Each row is a point on a tangle of strands that fork and nearly touch. The rows are in no order.
(in the rows, 128 means zero)
Two points are linked if the straight distance between their rows is under 112.
z134: [ 64 140 129 139 132 161 175 147  96 130 117 165 118 155 119 115  97 128
 124 110 177 203]
z591: [142 147 136 105 128 150 125 151 210 120 173 130  88 138  96 146 115 149
 168  93  76 111]
z892: [106 144 103 134 141 142 125 124  77 161 113  85 135 139 158 124 147 133
 125 157 112 151]
z532: [101 105 143 141  95 137 118 162 146  78  93 223 153 131 113 125 103  80
 134 129 156 109]
z753: [163 101 129 130 171 118 151 113  94 176 129 110 129 173 149  99 112 115
  71 146 122 137]
z835: [ 81 116 132 100 114 140 116 148 175  64 120 204 164 111 133  93  79  82
 155  86 141 108]
z38: [122  79 115  96 114 159 158 139 177 144 146 117 144 100 165  82 121 124
 123  72 147  72]
z20: [130 184 147 136 101 173 148 115 145 150 207 108 130 172 123 153  87 134
 168  86 115 115]
z455: [117 153 120 109 114 120 108 105 107 135 105  81 138 118 146 146 166 121
 143 132 121 167]
z197: [163 134  85 176  79 143 118  95  76  95 146 100 111 125  90 115 167 126
 111 120 111  75]
z517: [167 137 146 124 133 100 149 103 144  75 135 134  91  82 107 158 123 145
 167 141 134 135]
z651: [ 69 148 106 171  95 183 132 154 160  97 140 167 165 103 156 140 101 123
 148 116 148  93]
z914: [122 110  92 136  74 143 105 139 158 100 139 145 130 138 111 115 139 108
 133  89  96  93]
z563: [ 80 126 124 102 146 119 131 134 168 140 134 124 139 145 152 144 110 123
  96  91 108 189]
z145: [175  90 152 114  82 146 141  89 128 140 147 112 117 167 103  90 125  94
 141  75 135 101]
z895: [140 120 115 142  49 151 111 127 116 128 136  94 164 114 132 140 168 128
 134 120 111  39]
z604: [167 108 169  81  73 154  91 120 151 170 111  86 165 140 130 102 175 114
 162 102 121  99]
z510: [103 128 102 180 142  77 132 144 106  70 125 164 167  65 118 172 139 125
  75 155 150 167]
z633: [105 117  92 118 134 113 150 122 167 108 157  80 155  73 181 161 132 156
 115 106 114 112]
z876: [123 152 167 111  99 163 110 155 170 166 122  97 177 159 167 159 146 119
 147 152 114 108]
z94: [123 127 148 145  80 131 138 123 133  98 137 113 169  84 139 177 137 141
 186 124 140 111]
z375: [ 81 152 127 172 120 139 145 155 122  97 115 150 156 114 152 199 120 139
 119 174 135 144]
z371: [ 75 155 141 139  71 163 134 120 119 134 148 126 184 150 154 134 107 117
 165 103 159 159]
z512: [147  64 124 113 134 114 113 189 168 126  78 153 130 115 128  98 156 143
  87 153 107  96]
z597: [ 93  93  85 177 114 170 117 153  64 157  87 116 183 106 148 108 136 164
 153 170 131 110]
z786: [128 112 154 144 151 133 191 127 146  97 132 161 112 125 135 148  87 131
 112 134 158 152]
z840: [121 136 125 147 181  64 158 136  93  95 120 157 134  83 122 153 130 118
  73 183 175 167]
z327: [ 87 159 119 159 135  84 134 160 119  99 134 168 140 153 114 201 111 119
  89 144 112 156]
z868: [ 93 154 156 120 139 131 144  93 140 123 183 115 126 100 135 147  93 170
 195  76 130 196]
z383: [134 108  69 168  71 152  99 137 116 106 136 119 128 124 106 101 169 131
 105  99 102  54]
z298: [112 108 116 104 149 178 113 183 158 174  99 114 107 140 130  76 145 161
 150 129  98 112]
z335: [118 161 143  96  92 162  94 138 183 121 162 157 178 163 131 104  98  94
 179  85 132  83]
z904: [182 134 118 102 181 118 119  80 101 168 130  74  75 126 141  84 139 130
 116 146 128 113]
z511: [120 176 141  99 161 108 111  59 105 155 153 106  95 151 121 146 106 109
 126  87 125 202]
z203: [ 69 182 100 130 157 121 164 132  91 116 140 147  85 145 101 154 100 141
 122 111 143 203]
z229: [130 127 143 133 127 150 143 109 131 173 146 117 139 202 165 119 100  91
  88 108 120 127]
z90: [ 61 150 108 130 148 112 145 111 128 109 173 135 114 120 131 150  80 162
 148  79 117 217]
z658: [134 171  92 102 199  88 126 128 122 143 126 127  70 115 128 125 140 130
  93 164 139 152]
z112: [127  90  95 187 133 101 137 151 128  80 129 169 149  74 105 123 148 124
  55 134 138 134]
z691: [151  91 117 123 126 157 167 117 135 126 142  99 109 108 140 101 135 146
 130 106 142  99]
z304: [172 129  98 163 111  71 101  98 131  73 164 120 117  95 104 155 150 123
  99 133  89  92]
z70: [111 114 119 155 140 148 135 142  50 166  84 120 158 133 135 118 126 158
 149 182 135 149]
z350: [112 120 161 132 126 195 162 129  99 160 102 121 145 117 138  99 128 151
 189 134 175 161]
z132: [159 156 110 124 147 124  76 126  77 139  81  89  90  93 130 114 157 181
 179 213 136  95]
z163: [144 159 157 134 122 188 161 110 129 165 163 103 117 189 140 129 103 118
 137 114 132 117]
z86: [141  56 153 128 136 138 124 177 145 149  56 156 157 113 144  99 123 149
 145 179 137 105]
z500: [188 127 117 146 116  90  71 112  67 115  91 101 108 101 122 105 173 151
 146 207 137  74]
z173: [ 96 136 172 116 124 192 151 147 157 132 108 170 141 130 125 102 105 131
 186 121 182 171]
z762: [151 112 131 120 112 121 143 131 183 106 194 139 108 125 114 137  96 142
 163  62  94  87]
z643: [120 122 119 190  81 103 121  94 103  97 197 155 150 137 131 160  92 122
 143  86  97 119]
z523: [141 104 134 163 100 112 152 106 148 106 214 150 131 152 132 142  68 122
 141  69  99  89]
z731: [101 116 140  87 192 165 127 143 149 192 111 133  83 174 108  90 128 123
  96  91 116 171]
z824: [200 139 145 134 161  84 149  88 120  88 126 144  69  93 115 132 128 126
 124 181 176 126]
z586: [155 128  94 161 163  95  82 179 101 121  93 123 125  99 105 122 159 170
  87 216 105  76]
z993: [144 152 118 115 143 142 136  65  75 157 146  83  94 168 119 109 128 109
 115 102 131 170]
z397: [144 147 169 109 129 134 138 110 109 134 117 150  79 171  64 135 119 114
 154 101 132 180]
z247: [145 124 159 123 129  56 132 105 133  78 120 153 132  84 124 182 123 128
 152 139 129 168]
z55: [147 134  97 143 165 112  86 148  83 165  86  94 133 130 129 121 128 176
 130 220 101  91]
z161: [129 128 188 113 148 131 163 111 172 116 153 140 115 119 127 155  81 144
 169 100 144 176]
z438: [105 147  94 133  92 115 115 108  99  96 119  81 158  72 147 159 167 139
 156 126 125 138]
z673: [147 146 185  98 144 157 106 159 151 162  82 101 132 140 143 150 160 146
 161 188 106 115]
z47: [100 146 152 125  84 182 128 137 126 178 129  94 206 150 184 132 129 117
 158 136 153 109]
z676: [149 123 134  90  73 129 100 112 136 143 137  58 168 120 152 143 171 124
 138 100 101  84]
z29: [149 113 141 128 121  49 122 152 131 109 131 192 128 176  67 161 124  86
  80 105 104 140]
z135: [ 94 105  99  95 128 191 135 169 181 151 124 112 133  98 154  69 142 154
 156  91 133 104]
z609: [148 104 121  97 189  67 126 128 114 171 119 113 133 151 136 105 140 100
  46 136 114 165]
z433: [124 192  99  79 191 113  95  85 147 164 145  96  52 116 137 137 143 126
 109 130 120 154]
z129: [111 139 130 105 190 119 150 162 131 185 122 151  91 198 111 122 126 116
  57 115 109 149]
z147: [154 143 191  79 166 138  95 156 150 167  78 123  80 156  92 132 167 137
 133 161  98 134]
z548: [ 83 135 134  88 105 154  99 149 171 113 113 165 187 143 162  82  98  67
 135 104 132 104]
z483: [143 135 160 133 104  99 137 131 116 109 125 178 106 180  81 164 114  95
 124 118 120 147]
z768: [ 90  93 116 132 107 154 101 156  94 161  70 157 186 151 156  79 118 100
 136 150 145 133]
z187: [113 143  81 137 136 112 152  92 124  96 176  85 122  91 152 150 115 141
 124  99 117 133]
z373: [115  74 125 159 135 133 111 170  91 161  56 187 184 147 124  97 100 127
 126 186 142  99]
z959: [113 138 138  95 186  62 141 165 150 157 110 146 124 159 125 152 141 111
  40 123 111 161]
z856: [150  90 127 183 107 134 131 130 122  94 114 148 146  92 123 129 154 132
 111 155 140  92]
z736: [ 87 116  94 172 119 188 158 153 138 122 135 140 149  99 167 115 115 137
 114 131 147  61]
z156: [202 128 134  92 159  62  85 100 139 130 102 106  82  96 136 111 165 129
 109 178 138 108]
z337: [ 84 165 170 116  86 154 123 122 167 137 179 153 194 142 147 121  82 136
 204  84 165 156]
z476: [150 103 108 119 105 113  98 122  97 121  96  85 126 112 121 101 183 131
 133 132 106 121]
z956: [177 107 124 163  72 137 148  85 104 105 164 114 126 137 101 127 129 114
 124  88 132  73]
z19: [113 161 118 108 156 138 138 148 180 113 144 116  90 117 123 168 128 155
 147 124  91 145]
z426: [107 182 101 109 175 102 132 164 145 105 125 146  57 108  98 164 144 150
 130 140 118 155]
z27: [163 155 100 111 168 126 116  81  66 168 131 100  55 150  99  73 140 126
 118 134 133 150]
z159: [135 162 131 131 125 119 119 140 123 127 119 138 115 178 112 175 133 106
 102 152 100 133]
z61: [126 187 112 125 142  77 124  77 101 124 159 117 105 142 142 174  98 110
 122 134 122 177]
z275: [158  95 150  86 148 143  84 174 148 171  70 117  94 146 100  85 166 166
 143 141  94 113]
z690: [152 119  95 180 146 123 138 119  72 109 131 122 116 104 114 108 147 142
  96 179 138 105]
z845: [149 119 101 127  86  86  90 121 145  82 155 128 121 133  94 143 145 124
 136  96  63 109]
z449: [169 140 110 143 179  67 136 122 107 107 136 142  91  64 121 112 132 121
 104 205 190 133]
z78: [154 124  91 159 148 160 162 111  78 122 139  94  85 107 121  94 141 163
 135 142 144  94]
z942: [ 76 112 113 119 134 109 148 118 187 119 164 109 156 110 185 151  90 147
 117  76 113 163]
z344: [180 108 157  91 164  40 120 125 139 109  95 139 117  98 125 140 155 106
  93 170 135 143]
z831: [ 62 112 145 111 131 166 146 161 131 150  88 177 142 141 141  90 106 120
 139 115 181 187]
z726: [153  88 120 103  84 156  89 138 115 157 102  81 131 135 115  69 183 149
 166 109 102  94]
z320: [136 126 157 161  82 126 140 100 112  90 144 139 156 129 123 170 105 113
 166 118 129 135]
z118: [193 139 119 144 109  85  84 104 116  86 120 100 113  92 113 141 180 131
 113 182 117  57]
z416: [151  98 149 112 134  38 125 153 127  95 108 169 136 123  84 150 158 103
  81 128 130 153]
z267: [145  94 154 174 129 116 178 119 123 104 131 187 147 152 131 134  89  92
  73 140 170 135]
z573: [123 134 188  80 139 159 109 132 158 157  99 138  99 153  83 125 154 123
 155 108 123 176]
z15: [146 103 114 142 144  95 114 182 136 110 100 147 133 123 108 134 165 129
  66 177  99  98]
z742: [ 93 103 133  92 157 163 145 129 172 162 134 136 115 152 139  82  99 116
 103  68 141 172]
z880: [141  95 178 152  97 143 146 136 138 111 103 189 151 159 125 133  95  87
 127 148 165 115]
z595: [160 169 144  88 175 134 122  79 156 162 148  75  78 134 142 135 139 125
 118 128 107 117]
z941: [157 102 131  85 122 140 116  95 137 167 140  94 104 168 107  81 144 102
 109  62 101 140]
z113: [104 131 170 128  88 174 167 100 109 138 147 102 169 110 150 123 115 138
 182  95 191 153]
z432: [144 178 112 130 138 109 146  55 105 131 185  81 110 129 158 163  94 118
 138 115 128 124]
z629: [ 45 164 116 156 105 160 138 174 150  98 132 166 158 118 144 172  97 142
 149 137 135 147]
z166: [106  77  77 196 123 168 134 144  90 146 108 128 184  81 158  95 124 157
 113 156 142  64]

A fork is a point with three links, a tip a point with one. Leave the first point through the second and follow the links. Name the first fork or tip that comes.
z993; z511: z20
z15; z586: z383
z432; z61: z455
z135; z38: z247
z173; z831: z335
z510; z112: z147
z70; z597: z483
z500; z132: z768
z161; z868: z371

Follow the links from the first point to the second, and from the first to the third. Name the last point that the two ways share.
z840; z416; z868: z147
z156; z597; z449: z483
z147; z845; z19: z455
z856; z786; z651: z147

A fork is a point with three links. Follow the links from the first point to the second and name the forks in between, in order.
z736; z161: z483 z147 z371
z573; z70: z483
z47; z895: z147 z483 z455
z112; z892: z147 z483
z375; z690: z483 z147
z512; z426: z383 z455
z673; z247: z147
z383; z658: z455
z298; z145: z147 z483 z455 z383
z523; z15: z455 z383
